Points on a hilly landscape, in no order, each with its height.
A ball rolls from a point to the lowest of its 4 nearest points, and stops where none of them is lower. Distance is the straight distance between rows; heights are no part of it.
(627) (h 2.54): [113 138 156 122 118 150  94 169 149 129 118 114]
(423) (h 0.94): [167 157 125 171 152  90  66 157 117 103  94 141]
(528) (h 2.36): [140 145 160 134 175  96  90 144 127 101 168 117]
(268) (h 2.37): [121 142 145 132 109 162  96 173 158 119  73 117]
(11) (h 4.05): [115 120 151 121  52 156 155 105 132 145 142 129]
(16) (h 1.85): [132 146 145 137 150 124  75 177 138 116 119 118]
(358) (h 4.98): [103 106 151 108 107 124 139 140 133 148 159 130]
(58) (h 2.17): [125 145 129 145 128 145  85 185 146 114  72 134]
(185) (h 5.91): [125 133 181 134  57 191 134 110 159 117 111 115]
(81) (h 2.86): [107 149 118 157 104 145 113 172 154  98  33 148]
(15) (h 3.73): [122 111 104 116  70 141 160  87 114 165 139 129]
(46) (h 3.28): [121  93  86  98 154 108 172  99 114 162 141 128]
(633) (h 5.50): [145 136  66 137  90 191 144  61 107 155 148  98]
(519) (h 3.66): [125 103  77 101 129 153 147  67 102 174 126 113]
(593) (h 6.43): [101 117 159 109  87 144 135 140 139 150 146 129]
(663) (h 2.16): [157 154 151 146 174 101  73 152 123 100 148 111]
(362) (h 2.56): [115 115 134 114 159  86 157 134 120 124 184 137]
(186) (h 2.40): [115 144 114 156 115 145 102 180 147 103  47 141]
(26) (h 3.07): [111 107 115 110 158  92 167 123 116 142 169 139]
(90) (h 4.03): [104 149 128 160  89 160 136 138 174  95  18 136]
(249) (h 1.71): [179 163 130 182 151  81  73 134 109 105  89 156]
(53) (h 5.66): [102 108 140 108  88 126 151 124 130 162 153 133]
(601) (h 1.81): [112 149 129 153  98 158 120 163 163 104  32 135]
(531) (h 3.42): [125  83  82  96 175 132 165  84 115 167 128 119]
(646) (h 4.23): [131 117  80 118  84 157 156  69 106 170 136 113]
(538) (h 2.74): [121 135 169 130  86 188 112 139 164 119  79 111]
(112) (h 2.82): [151 153 165 132 182  91 102 125 117  88 177 117]
(801) (h 1.08): [136 131 123 118 186  79 177 113 108  89 184 150]
(506) (h 1.94): [122 122 135 123 177  81 161 125 118 104 189 139]
(293) (h 3.47): [118 100  89  99 120 122 160  87 111 174 136 126]
(666) (h 2.25): [126 148 111 168 122 126  90 184 135 102  60 153]
(737) (h 4.24): [125 124 143 139  38 166 157  97 130 138 147 127]
(42) (h 5.33): [116 126 168 126  49 171 144 111 143 135 133 126]
(630) (h 2.01): [134 148 124 161 138 129  73 182 132 113  81 133]
(77) (h 3.57): [122  95  81  98 129 137 155  76 110 174 132 119]
(573) (h 2.83): [131 101  85 105 191  98 182 112 117 129 154 142]
(619) (h 2.14): [128 109 101 111 190  86 183 118 114 117 167 146]
(543) (h 3.53): [126  92  80  91 148 151 149  64 105 176 123 112]
(288) (h 3.63): [115 106 105 105  83 133 162  99 114 170 141 128]
(245) (h 1.75): [146 155 122 168 149 112  72 174 127 108  94 136]
(480) (h 4.37): [134 130 114 139  43 167 167  84 119 143 145 122]
(755) (h 2.11): [129 140 160 130 163 109  86 164 130 112 154 115]
(442) (h 2.78): [130 137 163 130 173  91 119 138 120  99 186 123]
(518) (h 2.63): [176 160 169 136 180  93  95 110 112  84 167 113]
(274) (h 1.55): [116 133 166 122  94 171 105 158 161 129  98 115]
(460) (h 3.18): [107 122 150 116 153  94 131 145 126 122 180 131]
(401) (h 2.18): [199 172 144 171 162  73  76 119 113 106  91 144]
(190) (h 4.58): [160 114  78 101 233 130 195  99 108  99 148 143]
(560) (h 6.35): [105 118 163 111 111 129 117 153 141 139 153 123]
(494) (h 4.75): [142 131  82 148  58 177 161  66 110 147 140 110]
(4) (h 4.20): [110 125 167 113 106 147 101 165 149 136 128 121]
(514) (h 1.49): [120 143 137 155  92 175 130 131 178 103  18 120]
(563) (h 4.19): [131 115  74 113 105 164 147  61 102 172 138 112]
(172) (h 3.40): [108 100 107 101 136 103 162 114 121 153 152 138]
(547) (h 2.87): [120  94  91 105 178 100 178 111 117 138 153 139]
(609) (h 2.28): [137 153 114 175 132 110  81 174 125 100  72 161]
(337) (h 3.13): [107 107 130 108 140  96 154 134 125 142 171 137]
(234) (h 3.36): [141 109  80 106 214 109 190 106 115 113 151 144]
(613) (h 3.79): [118 117 129 117  59 145 155 102 122 159 142 129]
(272) (h 1.46): [151 150 139 156 158 109  66 164 123 112 112 120]
(270) (h 3.35): [128  87  83  96 193 115 172  94 117 149 138 128]
(700) (h 2.15): [117 137 152 128 128 144  81 180 150 128 111 117]
(174) (h 4.01): [ 98 111 146 109 122 105 142 143 132 145 164 132]
(535) (h 0.64): [190 169 163 141 177  87  83 114 113  88 138 110]
(178) (h 2.13): [119 135 154 129 134 133  83 176 141 121 128 116]
(649) (h 4.90): [112 128 177 120  71 177 126 134 159 129 113 115]
(693) (h 2.72): [137 141 152 128 179  84 141 117 111  87 194 136]
(122) (h 1.72): [163 162 123 182 140  90  72 155 111 102  83 162]
(496) (h 3.99): [132 120  98 129  60 160 160  76 109 164 142 122]
(78) (h 5.56): [109 121 171 114  83 164 122 148 151 140 127 123]
(36) (h 2.61): [110 129 156 121 148 110 103 160 136 124 164 123]

Where does a ball stop that starts at each point below?
(112): (423)
(666): (423)
(185): (274)
(442): (423)
(700): (423)
(186): (514)
(81): (514)

Two balls start at each pair of points below. Name the first point that both come to, or write never.
(531) / (593): (801)
(609) / (178): (423)
(460) / (358): (362)
(560) / (26): (362)
(663) / (36): (272)

Call two points neighbours if one is among the 4 nearest of the other. Go from one point of each pair to the other, from neighbour to neighbour, staying as low as possible. Name the highest point that can't be avoided.
(274) / (535): (268)
(801) / (535): (442)
(423) / (535): (663)
(514) / (535): (186)
